Each row is a point on a tangle of strands that fork, close into loops and nearly touch. The rows are in no order.
Points whose rows are less than 63.4 apart are linked; no others are. Some points are linked to none.
J742: [ -1   6   0  -4  -4  14   4   3 -11 -19  20 -25  -3  -1  -7  -3  -1  13
 -17 -32  -2   4  15  15  -8  -7   5  10  22  -2  -5   8  11  22 -13  12
   1 -16   6  -8 -21  -4  16  -1  -4  -9  19 -10  -1   7   1  13   8]
J693: [-17 -17  -5 -23   5  -8 -10  -4 -11   7 -28 -17   8  12   9 -26  -7   5
   6  -8   2  -5  -9  -9   3   0  16  10   1   3  17   4  20  -8  -5   2
   6   2   0   8  -9 -10 -21 -14 -15  24  12  -8  -9  -3   6   0   1]
J56: [ -4   4 -14   9  -3   8  14   6 -37   7  13  -8  13  11  -3 -15  -3  -3
   3 -21   3  10  15 -15   3   4   5  18  14  -4   2  12   3  -6  -4   2
   5 -24   9  -1  -5  -3 -11  -8   2  11  24  10   6 -10 -12   9  19]
J731: [ -6  15  -4 -10  -4   0  -2  -1  -4 -21  17 -10  -3 -11   7   2  -6   7
 -14 -22  -5   8   4   8  -3 -17   5   4  20  11 -14   5   0  21  -7   7
   6 -23  13  11 -12  -2  19   0  -2 -14  11 -13   0  16  -1   5   0]
J452: [ 15   3  -9  14  -1   7  12   6   8 -14  15  -6  13  -2  -3  11  -2   8
  16 -10   7 -12   5  11  10  10   5  -2  10 -12  -8 -13   5   2  -6  -1
  19  20  -7  -3  -7  15   0  -8  -3   6  13  11  11  -2 -15  -3  10]
J190: [ -5   5  -7  15   1   4   4 -14 -16  -4  14   7  20 -13   4  -8   1   3
   2  -8  -1  18   0 -25  -1  16 -10  13  -4   3 -14  -8  -3 -11   1 -13
  13  -1  -9   7   5   1 -12 -11  -9  10   4  10   9   5   4  -1   0]
J963: [-13   2  -3 -11 -12 -10  -5 -17 -15 -21 -12  -4 -17 -16   7   1  12  15
  -9 -18   5   9  11   9  15 -29   2   8   6   6 -12  12   3   2  -8   8
  -5 -34   6  36  -3  -4   0 -11 -14  13   0 -19 -10  29  -6  -1  -9]
J767: [-12 -16  -5 -11   6   0  -9 -10  -3  -3 -20 -11   2   3   3 -15   8  18
   6   0   4   2 -14  -5   7   5   8   8 -11  -5   0  -2  13 -20   2  -2
   3  12 -13   9  -7   4 -19 -16 -15  33   1  -2  -2   1   2  -1  -4]
J50: [ 17   7 -14   8  10 -15  -2   9   7  -1  -2  -2  16   0  22   7 -13 -17
  19   4   3  -2  -7  -7   8   5  12 -14  16  -4 -12 -15 -19 -16  -8  -7
  26  15   9   3  11   9 -13 -18   2   6   9   8  15  -7  -7  -5   1]
J555: [ -1   4 -18   9   3  -2  10   5 -25   8   0 -14  13  10   9 -21 -11  -4
  13 -11   9   5  15  -7  11  21  12   6   9  -6  17  -2  -8 -15  -8   0
   3  -9  10  -5   0  -8 -12   2  -2  11  32  24  12 -20 -14   4  25]
J643: [ -5   3  -5  24  -7  -3   9  -3 -15   9  17  -3  14   7 -13   0  -2  -2
  11  10  21 -17  26   1  19   3 -11   3  -8 -16  12  -2   0 -12  -6  -5
   5  -9  -6  -2 -14  -3   4 -13  -6  18  -2   5   6 -14 -16   7  13]
J15: [ 17   1  -6  15   7   5  22  10  20 -17  11 -10  18   6   8  17 -14   8
  20   6 -10   1  -3  14  -7  13  -4  -8  15  -5 -12 -26  -5   2  -3  -6
   5  22   2  -6   1   7   9  -5   4  -5  12  14   5   0  -6  -5   5]
J70: [ -5 -17  -4 -18  -2  -5  -5   9  -9   9 -14 -18  15  14   9 -20  -4   2
   3 -13   9  -9   1  -2  -2  14  16   8   3   1  15   2  11   2  -6   8
  -8   4   3 -11  -6 -11  -2  -4  -4   2  22   3   2  -9   2   3   8]
J46: [-16  -8   7  -9   0 -11   5  -6   1   2 -24  -6   0  -6  11   7   3   5
   3  16   2   0   3   1  21 -23  -1  12 -25   3   8   0  -4  -9   1   6
  -8 -12  -2  31 -11 -18   0  -1  -5  21  -4  -2  -5   7   1  -2   7]
J482: [-10 -15   6  -7   0   1  -3  -3   8   9  -5   0  -9   0  -4  -9   5  -1
 -12   5 -12   3  -4  -2  -4   4 -13  11  -9   9  10   1   1   4  -2   7
 -16   2  -6  -6  -5 -11  10  13   0 -10  -6   8  -7  -2  14   9   4]
J606: [ 12   1  -7   1  10  -4  -1  -4  19 -10  -4   4  16  -8  15   2  -2   0
  14  -2  -9  27 -17 -10 -10  20   2 -13   3  13 -21 -22 -15 -12   4 -14
  16  22   6   0  29  10 -20   1   0  -5  12  17   7   9   8   1 -14]
J424: [ -7 -13   9  -2   1 -11 -21   1  18   9  -9   6 -34 -12  -9  -3  16  -7
 -21  14  22 -15   7  15  12   0  -1  -8 -21  11  24  13  14  -1   8   1
   0  -2 -10   3  -5   2  10   4 -10 -15 -26  -7  -7 -13  -1  -9  -5]
J773: [ -7  -2   4 -10   7 -16  -4  12  -4  21 -18 -12   1   4   7   5  -6 -19
   0  23  -3  -6  11   1   6  -7  -1   3  -7   2  18   0 -18   8  -4   6
 -25   4  10  -2  -9 -29  15   7  14  -5   0   0  -2  -8   6   6  12]
J330: [ 17  15  -3  12  -1  -5  -6  10   0  -2  12  16  16  -1   7   4 -11 -21
  18  -2   5  -5  -4 -21  -4   3  11 -23  20  -3 -20 -11 -15  -4  -2 -14
  27   8  10   4  18  12 -19 -19  13   6   2  -5  20  -3   0  -2 -19]
J90: [-12  -6  -5 -16   1 -12 -16 -23  22 -19 -14   5 -22 -26   7  -4  10  15
  -9  -1  10   7  -6  13  17  -8   2  11 -14  15  -4   6  13  -6  -6  -5
  12   1  -9  31  -1  -1  -6  -6 -27   2 -10  -4  -2  21   5  -9 -14]
J582: [-16 -13  -7  -1   4  -4  -7 -11  -4   5 -13   0 -14   1  -1 -18  11   6
  -5   3  11   8  -2 -10  15   8  -2  13 -23   9  11   7   7 -17   7  -3
   3   5 -15   7   2   1  -9   0 -18  18   4   2   3   1   3  -6   5]
J628: [  2  -2  -4   7  12  -4 -18  -7   7   5   1  24 -29 -13 -19 -14  26   7
 -17   1  11   4  -6   9  17   2  -2 -14 -18  15   8  21   0 -12  10   0
   2  -3   0  -8  27   9 -13  22   0 -15  -3   7  -5  -3  -5 -11   0]
J271: [-23  -5   2 -22  16 -16   1  -4  10   1 -21 -20  -2 -18  14   5  -4   0
  -4  15   3   2   1   5  13  -8   2  11 -25  11  11 -10  -2  -1  -4  -2
  -6  13  -3  22 -14 -20  12   7  -8   5   3   7  -4   2   5   2   9]
J241: [ -4   9   7 -11   3 -12 -24   6 -10  12   7  -8 -11  -5   9 -13  -5 -18
 -20  -2  14  -4  11   4  -3  -8  10   0   4   3  16  18   4  25  -9  10
   0 -14   8 -12 -20 -11  16  12  -7 -23   2 -17   9  -7   1  10  -4]
J401: [  0   1  11   7  -5   2 -14  -5  20   4  -2  18 -13 -10  -9  23   3 -19
   1  25   5 -17  -6  15   0 -10 -11 -15 -13  -2  10   1   1   3   4  -3
   3   2  -5   1  -5   6  17  -3   1  -9 -39 -10  -6  -8   7  -9 -17]
J195: [-19  -2  -9   8   7  -4  10 -14 -18   1   6 -10  18 -10   5 -11  -4  -8
   3   5   3  18  17 -23   7  13 -11  28 -10  -6  -5  -4  -1 -20  -2 -20
   5  -5  -6  12 -11 -14  -6 -12 -18  22   4   8  12  -3   0   6   5]
J515: [  5   9  -6  12 -15  12  18   3 -35   4  15   2   8  24 -11  -5  -4  11
   7 -17 -11   0  11  -9  -1  -6  -5   9  13 -20  -5  12   2  -2   1   6
  -9 -26   1   6  -4   5 -15  -8  11  18   9  -2   1   0 -10   6   8]
J54: [  6  14   9   8 -17  10   6   5  -9  -5  29  -6  23  12 -14   8  -9  -9
   0   0   0 -25  -1 -12 -20   2   0   0  34 -20 -21   2  18   9  -8  -9
  17  -3  -3 -12 -15  19   8 -18   2   0 -14 -16   7  -5  -1   7 -15]
J860: [-18 -19   5   0   6  -2  -2 -10   0   4 -16 -11 -17   3 -11  -7  22  14
  -1   9  16  -3   3   8  26  15 -11  12 -32   3  23   1  14 -15   7   2
  -8  -3 -15   4  -6  -2  -1   8 -21  16   4  11 -13  -7 -12  -2  18]
J469: [  6  -4   8   3   6  -3 -21  -3  15  11  -5  23 -38 -13 -16  -6  16   2
 -24  -4  11 -14  -3  22   6   0   5 -23 -14   6  21  23  11   9  16   5
  -3  -6  -3  -7  12  11   1  16   0 -16 -17  -8  -5  -4   0 -12  -8]
J686: [ 19   3   7   1  11   3   7   8  17  -9   2  11   9   6  12  14  -6  -2
  15   1 -19  14 -13 -11 -19   9  -1 -12   8   7 -24 -18 -25  -2   2 -17
   0  25   3  -2  24   6  -8   5  15 -12   1  18   6  11   0  -7 -11]
J576: [ -8  -1  -6 -11   5  -5 -10  15  -4  14 -15 -15  11   8  16 -10  -8 -15
  -1   2  -1   0   5  -7  -7   9  13   2  11   7  11  -3 -17   5  -3   8
 -14   5  17 -13  -5 -15   8   4   2  -8  15   4   3 -11   1  14   7]
J824: [  8  -9  12  -8  -2  14  -3   3  10  11 -19  14   1  11 -11  -2   6   7
  -1   2 -14  -1 -31  -9 -21  10   7 -14  -2   0 -10  -3   4  -8  15  -3
  -7  11  -7 -11  27  22 -23  14   7   2 -14  -9  -6   3  13  -7 -16]
J378: [ 10  12   8  12 -10  10   5   9  -6   6  31   2  16   8 -14  -2  -9 -11
  -4  -1   0 -13   8  -8 -27   9  -2   1  18  -8  -5  -7   6  18  -5  -4
   6   4  -2 -26  -9   9  25   0   7 -11 -12 -11  12 -11  -3   8  -8]
J592: [  3   3   6 -15  -1  11   1   9 -12   2   9  -8 -12   7  -2 -14  -2   2
 -18 -28  -9  -4  -3  10 -18  -9  10   2  18   5   2  16   6  29  -6  21
 -16  -8   9 -10 -11  -4  12  10   3 -12  12 -12  -1   9  -3  10   3]
J569: [ -5   7   9   5  -7  13   6   0 -10   3  36 -10   5   1 -22  -4   3  -4
 -11  -4  11  -8  10  -5 -15   8  -6  17  11 -12  -7   1  17  14 -11   1
   1  -8  -5 -18 -21  -5  24  -2  -5  -9  -2  -8   4  -9  -1   9  -9]
J702: [ 11  13  -9  12  -7   0  -7   7  -1  -2  29  -8  30  12  -9   0 -15 -14
  14  -4  12 -25   3 -19  -9  -1  14  -5  29 -13 -23  -6  14   6  -9 -15
  31  -4   3  -4 -12  15  -2 -27  -8  11  -4 -18  18  -9  -3   5 -16]
J407: [  8   3   7  15   1  18  19  -6  16 -15  17 -22  13   5  -8   4  -3  17
  10   6  -5  13   8   8  -9  15 -25  17  -9  -4  -4 -21  -3   6 -10   0
 -17  19  -5 -11  -9 -10  23  14   3  -7  11  25   2  -5   0   1  15]
J276: [-13 -14  12 -18   0   4 -10   0   4  12  -3  -5 -21   4 -10 -14  17   7
 -29  -1  -8   4  -4  -3 -10   2  -3  10  -6  12  19  22  13  13  13   9
 -17  -2  -1 -14  -2  -2  12  20  -4 -14  -8  -4 -17  -4  12   2  -3]
J959: [-18 -18   6  -3   4  -2 -10  -6  11   1  -7 -13 -29 -12 -17  -6  28  11
 -21  10  18  -6   8  16  16   2  -5   8 -22   7  23  10  21  -3   1  -7
  -3  -4 -15  13 -11 -11  11  11 -24   3 -11  -2 -10  -8  -8  -3   6]
J149: [  2  -3  -6   6   9  -6  -4   4  -6  14 -10  -1 -14   3  -4  -9   2   5
   2  -5  -3   6   1   2   6  10   7  -5 -13   7  19   7 -12  -7  11   8
  -6   1   5 -12  12  -6 -14   9  12  -6  19  15  -4  -6  -2   1  14]
J323: [-11   9  -2  -6   4  -9 -15   3  -6   7   0   3 -13 -17  -5 -18   2 -13
 -20  -2  23   6  17  -3  17  -5   2   5  -7   9  21  18  -9  10  -4   3
   7 -16  10   4 -11 -11   9   4  -8 -15   2 -11   3 -10  -4   3   4]
J432: [  5  -8   1  13  -6  21  14 -20   4 -14  10   0  -6   4 -14  14   9  26
  10  -5  -5   3   3  14   5   6 -20  15 -16 -13 -10  -3   8  -6  -1  -1
  -6  -2 -12   2   4   6   0   4  -9  11   2   8  -2  12  -6  -4  10]
J65: [ -5  13  -8  -9   2  -8 -17   0  -5 -17   5  -7  -3 -12  14 -13  -2  -9
 -16 -29  11  11   2   0   2 -23  20  -3  25  12  -8   5  -7  19  -5  10
  11 -22  21  19  -6  -5   3 -14  -7  -9  16 -12   5  11   1  12  -5]
J820: [-10   2  -6  -6   5  -5 -17   2 -13  18   3   2 -17  -3 -11 -32  11  -5
 -29 -19  16  -3  11   7  12   6   8  -5 -10   4  27  20   5   4  -3  16
  -4 -13   4 -13  -6  -8  -4  11  -6  -6   9  -2  -1  -8 -11   5   9]
J201: [ -8 -22  10  -9  -1   9 -13  -5  20   8 -14  -1 -19   7 -17 -12  24  13
 -28 -10  -1  -8 -15   7  -8   9  -2  -2 -11   9  11  15  28   6   7   3
  -7   9 -13  -7  10  13   1  20  -7 -18 -13  -1 -13   0  16  -6 -13]
J609: [ -6   9 -12 -15   4  -9 -14  10  -7  -8   0 -20   5 -13  19 -25  -6 -13
 -12 -25   4  14   5  -8  -2  -1  20   3  23  12  -1   1  -8  17 -10  10
   6   1  21   1  -5 -17   7  -2 -10 -13  30  -2   6  -3  -6  14   4]
J579: [-19 -14   6 -15  12  -3   2 -17  18  -7 -12 -23   6 -26   7   2  -4  14
  -7  11   4   2  -6   8   3   1  -4  22 -17   6  -1  -9  15  -5  -8  -7
   7   8 -15  16 -13 -14  16   3 -20   4  -3  10   5   6   9  -3   3]
J614: [ -8  -3   6  -6 -16  -4  18   5 -27  10 -17  17 -16  19   7  20  -1   0
   8  16 -24   0  -1 -17   6 -34  -9   1  -4  -5  -3  16 -20  -3  13   6
 -24 -29   1  17  -1  -7 -13   2  23  19 -15 -17 -22  11   8  11   8]
J491: [ 15  15  -4   4   9  -4  -2  10   6   2   2  16  -3 -10   6  -6  -6  -4
  -2 -10  -5   4  -7   9  -3  10  19 -16  12   1  -2  -4 -20   2   9   6
   7  10  13 -19  22   9 -10  10  18 -25  20  11   7  -7  -1  -7   7]
J965: [  8   0   5  -5 -11  14  -8  -2  -1  -3   1  11   5   4  -6  -1   4   4
   5  -7 -10  -3 -18 -11 -20   5   3  -4  15  -6 -19   1  10   1   5   1
   3   2   0  -4  19  17 -19  -5  10   3  -8 -12  -2   9   7  -2 -15]
J308: [  6   3  11  -5  -5  -6  10  11  -9  15  -3  13  17  19  14  27 -12 -16
  23  30 -18  -8   3 -12   0 -18  -9  -8   3 -11   1  -5 -25   0   5  -9
 -17  -6   6   0  -4  -5   8  -6  29  14 -18  -7  -4  -5   8   2  -9]
J907: [  1 -10  19   1 -16  13   5   8   0  13   7  11  -9  15 -23   7  12   0
  -4  17 -16 -15 -11  -6 -21   0 -15   3  -5  -3   0   7  21   2   4  -4
 -17   5 -16 -16  -3   8   9   7   6   2 -30  -8 -13  -9  19  -1 -14]
J581: [  2   1  -8  14  -8  19  28  -9 -32   2   4  -4   7  23 -12  -5   3  25
  14 -16 -16   8   5 -13  -5   3  -9  19   0 -20 -13   7  17 -18   0  -1
 -14 -17 -11   2   0   3 -27  -3   3  31  10   3  -8   8  -6   5  13]
J760: [ 14  -6  -2  -1   4  -3   1   9   4  -2 -17  10   1   4  14   0  -7   5
   7  -6 -12  10  -9  -1  -2   5   8 -16   0   3  14  -5 -19  -9  14   5
  -4  10  13 -12  20   2 -22   5  19  -9  14  20  -5  -2   0   0   7]
J779: [ -5  -8   9   1  -3  -7   1  11   8  17 -21   3  -6  11  -8  13   2 -19
  13  46   8 -17   7   0  11  -6  -8  -9 -25  -8  20  -6   0   2   6  -1
 -14   3  -8  -5 -16 -15  14  -4   8  14 -25  -6  -9 -22   3   3   2]
J550: [ -1   8  -6 -19  14  -6 -14   6  -5   1  -9  -1  -4  -7  14 -25  -2 -13
 -12 -27  -5  18 -12 -10  -9   5  16  -3  22  21   0   9  -9  10   5  14
   0   4  18   0  11  -6  -4   3   1 -17  25   4   1   7   8   7  -8]
J17: [  5  10  -2  -2   8  -1 -17  11   8   2   3   9   2 -13   5 -21  -5 -12
 -10 -19   1   4 -10   0 -15  10  15 -20  24   8  -3  -4  -7   2  -1   8
   7  16  11 -14  19   3  -2  12   2 -27  12   3  14   0   3   5  -9]
J228: [  2 -10 -10   0   0   4  19   1 -27   5 -16  -9  11  20   2 -10  -3  21
  19 -18 -18  12   4 -10   6  10  -2  11  -9 -14   4   6  14 -24   4  -1
  -7  -8  -8  10  10   6 -26 -13  -4  31  21   8  -5   7 -11   8  16]
J324: [-11 -16   0 -10  10  -8 -14 -15  31 -14 -19 -16 -16 -25   3   5   2  12
  -5  11  14  -4 -15  25   9  -1   6   5 -20  12   3 -10  16  -2  -3  -4
  16  13 -11  18  -7 -10   6  -3 -27  -2  -7   8   3   6   5 -14  -9]
J463: [ -4  -5  -1  -4  -2  -6 -12 -16  11 -15  -2   7 -21 -24  -6  -6  14  11
  -9 -12   7   6 -12  10  11   2  -1  -8  -7  12  -5   3  12  -7   3   3
  16   2  -8   4   5   8 -13   2 -20  -8   6   1  -5  12   2 -12  -5]
J41: [  5   9   4  17  -8   4  -9  -9   3  -6  26  25  -9 -13 -13  11   9  -4
 -14   2   3   5   1   6  -1  -7 -13  -8   1   1  -7   4  -5  -1   2  -2
  10 -10  -9   2   6   6   1   9   5 -16 -19  -9   1   4   6  -7 -14]
J721: [  2  -5   4  -2  -3  -3  17   8 -21  12 -23   9   7  22  18  25 -10   1
  21  24 -21   0   2 -10   6 -21  -5  -2  -4 -16  -1  -3 -22  -9   3  -1
 -28 -14   9  16  -3  -5  -4 -11  22  25 -12  -4 -10   6   4   6   2]
J341: [ -5   0 -13  -8   9  -8 -26 -13  11  -1  -5  16 -21 -27   0 -20  10  -2
 -19 -14  22  13  -7   4  16   4   7 -12 -15  24   2  13   1 -14  11   3
  13  -2  -3  -1  24   9 -16   7 -15 -15   5  -2   1   0   6  -8  -4]
J556: [  5  13  11  -6  -3   8   1   8   2   6   7  -2  -1  16  -4   3  -2  -5
 -14 -11 -11  -3   4  11 -21  -6   6  -4  20  -3   7   6  -2  31  -9  14
 -19  -2  14 -19 -15 -11  30  10   8 -27  -4 -13  -4   3   7  13  -4]
J663: [ 16  13 -18  19  -5   0   3  11  -8  -8  31   5  26   6   4   3  -9 -15
  10   2   7  -7   1 -15  -4   2   5  -9  29  -7 -22  -8  -6   0  -1 -13
  27   4  14  -6   4  22  -3 -18   4  10   2  -6  18  -5 -13  -3  -8]
J869: [  7   6  -7  12   0  10  10  -8  -5  -8   7   7   8  -3  -4  -5   3  12
   8 -12  -9  16  -9  -7  -1  16 -11   4  -2   0 -13  -2   3 -13   7  -8
   2   6  -2  -2  18   7 -23   3  -2   2  14  12   1   9   0  -7   8]
J167: [ -6   0   0   2   6 -17 -18  -3  11  10 -15  18  -1 -20  11   6  -3 -16
  -2  22  11   6  -1  -6  14   0   3 -12 -22  12  11   1 -13  -9  12  -7
  19   9  -1   6  12  -3  -3   1   7 -10  -3   1   6 -10   7  -7 -12]
J5: [ -8 -20   5  -1  -1  12  13 -14   5  -2  -7 -15  -8   8 -13  -2  17  23
   1   1  -3  -2   0  12   6   7 -17  19 -24  -6  12   1  19  -6   2   0
 -15   7 -18  -3  -6   2   5   9 -13  16   1  11 -14  -2   2  -1  12]
J30: [  9   7   7 -15   1  -4   6  18   7  -2  -4 -11  25   7  26  21 -16 -20
  14  17 -16   1  -8 -16 -20 -14  -6   0  20   3 -16 -17 -26   9  -4  -7
 -12  15  10   1   3  -3  20  -9   4  -3  -9  -2   6   9  14   5 -11]
J988: [ -5   1   9  -7   3  -8  -1   6   8  12 -14   3  -8  -5  -3  18   1 -19
  10  35   8 -11  13  16   4 -12  -7  -9 -16   1  19  -8 -10  15  -8   4
 -25  -6  -2  -5 -23 -19  29   6  11  -9 -16  -4  -5 -12   3  -2   4]
J312: [ -5  -1   4   3   6 -15 -16   1  16  16 -15  22  -9  -9   2   7  -5 -22
  -2  30  13 -12  -6   7   6  -7   6 -21 -14   2  17  -1 -13  -1  11   4
   3   4   0  -4  10  -1   1   0  13  -8 -23  -6   2 -15  12 -10 -19]
J111: [  2   0  14   1  -4  12   5   3   9   4   7   9   0   2 -12   6  10  -1
  -6  12 -11  -4  -7  -7 -19   3 -21   8  -2  -3  -6  -7   6  12   1  -1
 -14   3 -10 -16  -1  -7  19  10   6 -15 -18   0   0   2  12   5  -3]
J268: [ -1   3   3   8  -6   8   7   3  -7   0  16 -12   8   8 -10  -1  -4  -3
  -4   1  15  -7  21  -1   2   3  -2  11   5  -4   3  -4  10   3 -15   0
   2  -3   3  -8 -19  -5  14  -1  -7   7   4   0   2  -8 -12   4  15]
J599: [  7   5   5  -7   0   7  -1  -5  13 -13   0   7 -25  -4   1  15  -1   5
  -4  -9  -3   0   1  29  -6 -12   7 -15   5   6   2   4  -6  25  -5  13
 -13 -11   5   0   1   2  12  10   9 -23  -3  -7  -6   8   1  -4   5]
J370: [ 34   8   6   5  -4   9  15  15  20 -17   7  11   7  16   0  22 -15   2
   6  -7 -15 -13 -20  14 -16  -3  15 -19  22  -9 -14 -12  -8  10   1   2
  -2  20   4  -8  16  25 -13   8  22  -6  -1  -2  -9   8 -11  -5  -7]
J328: [  9   4 -14  25  -7   4  21   0 -13   0  15   7   5   9 -16   7  -2  15
  19   3  16 -19  17   9  20  11  -2  -4  -8 -18   8   0   7 -12   2  -4
  11  -4 -10  -1  -1   4 -12  -8   6  23   3  10   3 -11 -30  -7  17]
J553: [ -6   0  -3 -12   7 -11   3  12   0  11 -11 -16  23   7  18   7 -13 -17
   9   9 -12   4  -2 -22 -21  -2   5   4  11   4  -1 -12 -10  -1  -4  -4
  -5  12   8  -8  -2 -10  10  -1   8  -7   0   3  13  -2   5   4   0]
J205: [ 27   8   5   9   4   9  16  12  24 -12   4   0  11   7   9  29 -13  -1
  14   3 -17   5  -9  10 -17   3  -2 -13  10  -8 -17 -24 -22   2   5  -4
  -7  24   5  -7  12  15   5   3  19 -10  -1  16   1   4  -3 -14   1]
J428: [ -5   1  -3 -16 -18  -1  -6  -3 -22 -13 -17  -6 -16  12   5   5   3   6
   1 -15   0  -4   8   2  14 -34   7   0   2  -7  -3  18   4   9  -1  15
  -8 -39   8  26  -5  -2  -3  -8   3  16  -3 -24 -18  19  -4   4   3]
J747: [  9   1 -14  -2  12 -21  -3   3  -1  -3 -12   4  15  -5  27   2  -6 -15
  12   3  -6  18 -15 -22   1   9  15 -18  11   8 -12 -17 -21 -21   7 -15
  26  14  14   5  19   4 -24  -8  -3   7  15  13  16   2  -4  -8 -12]
J379: [ 10   1  13  -8  -5   6  12  14   2  -4  -5   5  12  11  13  31 -15 -15
  12  20 -29  -6 -10  -6 -13 -15  -6 -11   7  -7 -17 -12 -19   8   0  -4
  -6   6   5   2   0   2   8  -5  23   0 -20  -7  -9   5  20  -1  -9]
J86: [-12  -5  -1 -17  -4  -2  -9 -21  -7 -12 -12  -5 -17 -12   3  -6   7   7
  -9  -7   8  12  -1   0  22 -20   1  16 -13   9  -3  10   0  -6  -4   4
   9 -18  -4  29  -3  -5 -14 -11 -17  10  -4 -14  -6  24   3  -2  -4]
J239: [  7  -7   7   4   6  17  17 -12  20 -11   3 -17  12  -4   2   8   2  22
  12  10 -15  18  -8   8 -15  15 -20  18 -17  -5 -11 -19   3  -1  -2  -2
  -4  25 -14  -2   2   2   9   9  -7   3   2  23   7   2   6   2  12]
J799: [-18  -5  -8   6   9  -9   9  -9 -13  -2 -10 -10  10  -8  10  -1  -4  10
   7  10   0  10  14  -9  13  -9 -13  24 -17  -1   1  -9  -3 -12   0  -9
  -2  -5  -8  22 -12 -17   7 -14 -15  24   1   5  -2   6  -6   7  17]
J164: [ -4 -14  10  -8   1   6 -12  -6  22  10 -16   5  -6   4  -4  -5  10   4
 -11   8 -11  -1 -21  -4 -13  11  -1   1  -7  10  -3   1  25  -9   7  -2
   0  18 -16  -8  12  14  -5   6  -5  -7 -17   2  -9  -1  22  -5 -17]
J573: [  4   1  -9   2   2  -5  -1  -1 -12  19  -6   3  -5  -1  -6 -25   3  -1
  -9  -5  12   2  16   1  16  23   3   1 -12   3  15  15  -3   1   0  10
 -10  -7   3 -17  -2  -6   2  18   6  -7  16  10  -1 -17 -10   4  17]
J862: [ -2  20   2  31  -2 -14   4  -8  -5  -5  20  23  15 -10   8  24 -15 -20
  18  24   1   5  20 -10  15 -14 -22  -5  -6   0 -19 -15 -32 -10   5 -19
   6  -6   6  10   4  -9   9  -9  11  -3 -15  -2   2  -2  -3  -4  -8]
J722: [ 16  12 -16  34  -3   8  20   1   1 -13  26  14   2  -6 -11  14   4   9
  11  -7  10  -5  16  14  10  10  -7  -7   6  -9  -4  -5   2  -2  -2   0
  15  -1   0   0   9  15  -7  -3  11   5   9  15   7  -3 -22 -10  18]
J571: [ 17  -7   3  22  -1  18  29 -14  16 -20  20  -3   7   7  -9  12   6  27
  18   4  -4   5  -2  16   1  19 -24  12 -14 -12  -8 -15  12 -11   0  -9
  -3  20 -21  -6   3  12  -1   5  -8   8   2  24   6   9 -10  -5  14]
J826: [ 32   8  -5   6   0  12   1  13  12  -8  11  16  -2  13 -12   1  -6   4
  -1 -25  -7 -17 -17  18 -14  -5  23 -27  31 -11 -13  -1  13   7   3   7
  13  16   9 -12  18  26 -18   5  15  -3  -1 -12   0   4 -17  -6 -10]
J895: [-20  -8   6 -21 -18  -3   2   1 -21   4 -24   2 -19  15   6   7   3   6
  -1   2 -14  -8  -1  -5   9 -38  -3  12  -8  -3   6  22   2   2   4  11
 -29 -33  -1  26  -8  -7  -4   1   9  21 -13 -17 -25  17   4   9   4]
J720: [  3  -7  -4   5   0  10  21   5 -10   1   2 -12  25  21   3   5  -9  13
  21   6  -4   1   4 -13  -7  14 -11  10   0 -12  -1 -13   4  -9  -4  -7
  -4  11  -2  -6  -5   1  -5 -10   3  18   2   9   2  -6  -4   4   9]
J812: [-13  10   0 -18   1 -13 -19   9  -8   2   5 -20  10 -10   7 -20 -14 -18
 -16 -12   8   4  11 -10 -11  -4  18   1  22   7   4   7   4  16 -15   2
   7  -9  15  -5 -18 -14  16  -7 -12 -20  12 -20  15  -8   4  15  -6]
J200: [  7   9  12   9 -11   1  -1  -5  18  -6  22  23 -14 -18 -11  22   4  -3
  -7  15   1 -12  -1  23  -9 -10  -6 -16   3  -9  -8   7   6  11   4  -5
   8  -1  -8   2  -5   3  17  -2  -3 -18 -31 -14  -7   4   3 -12 -17]
J131: [ 10   8   3   5  -1   7  -1  10   2   4  13   6   4   8  -8  -1  -2  -5
   0 -14  -3 -12  -7   8 -13  -1  11 -13  19  -8 -11   2   4   5  -4   4
  12   8   9 -14   1  17  -5  -4  13  -3   0  -9   3   1  -3  -7  -8]
J52: [ -5   5  -2  15   1 -10  -6 -17   4   2   9  20  -5 -18  -6   6   5  -6
   1   7   9   8  -1  -1  11   1 -12  -3 -15  11  -4   2 -11 -10   4  -6
  11  -5 -10   4  13  -3  -6  -1   2 -13 -10   4   1  -2   0 -14 -11]

A piece is all that can be reached along the links. How many separate loops has the piece of each point below (a circle has one, a figure eight two, a Y none), and how many tips (points with one link)?
J200 -> loops 1, tips 0
J747 -> loops 1, tips 1
J581 -> loops 0, tips 2
J860 -> loops 1, tips 3

How many points has the smallest loop of links through each point below? Write 0 if it is on no loop.
J308 -> 23
J15 -> 17
J200 -> 6
J812 -> 11
J190 -> 0
J965 -> 0

A fork is a point with three links, a tip a point with one. Leave the first point through the second and follow the links. Name the first fork or tip that comes.
J482 / J276 -> J205
J86 / J963 -> J576
J30 / J379 -> J90
J826 / J131 -> J907
J812 / J241 -> J609
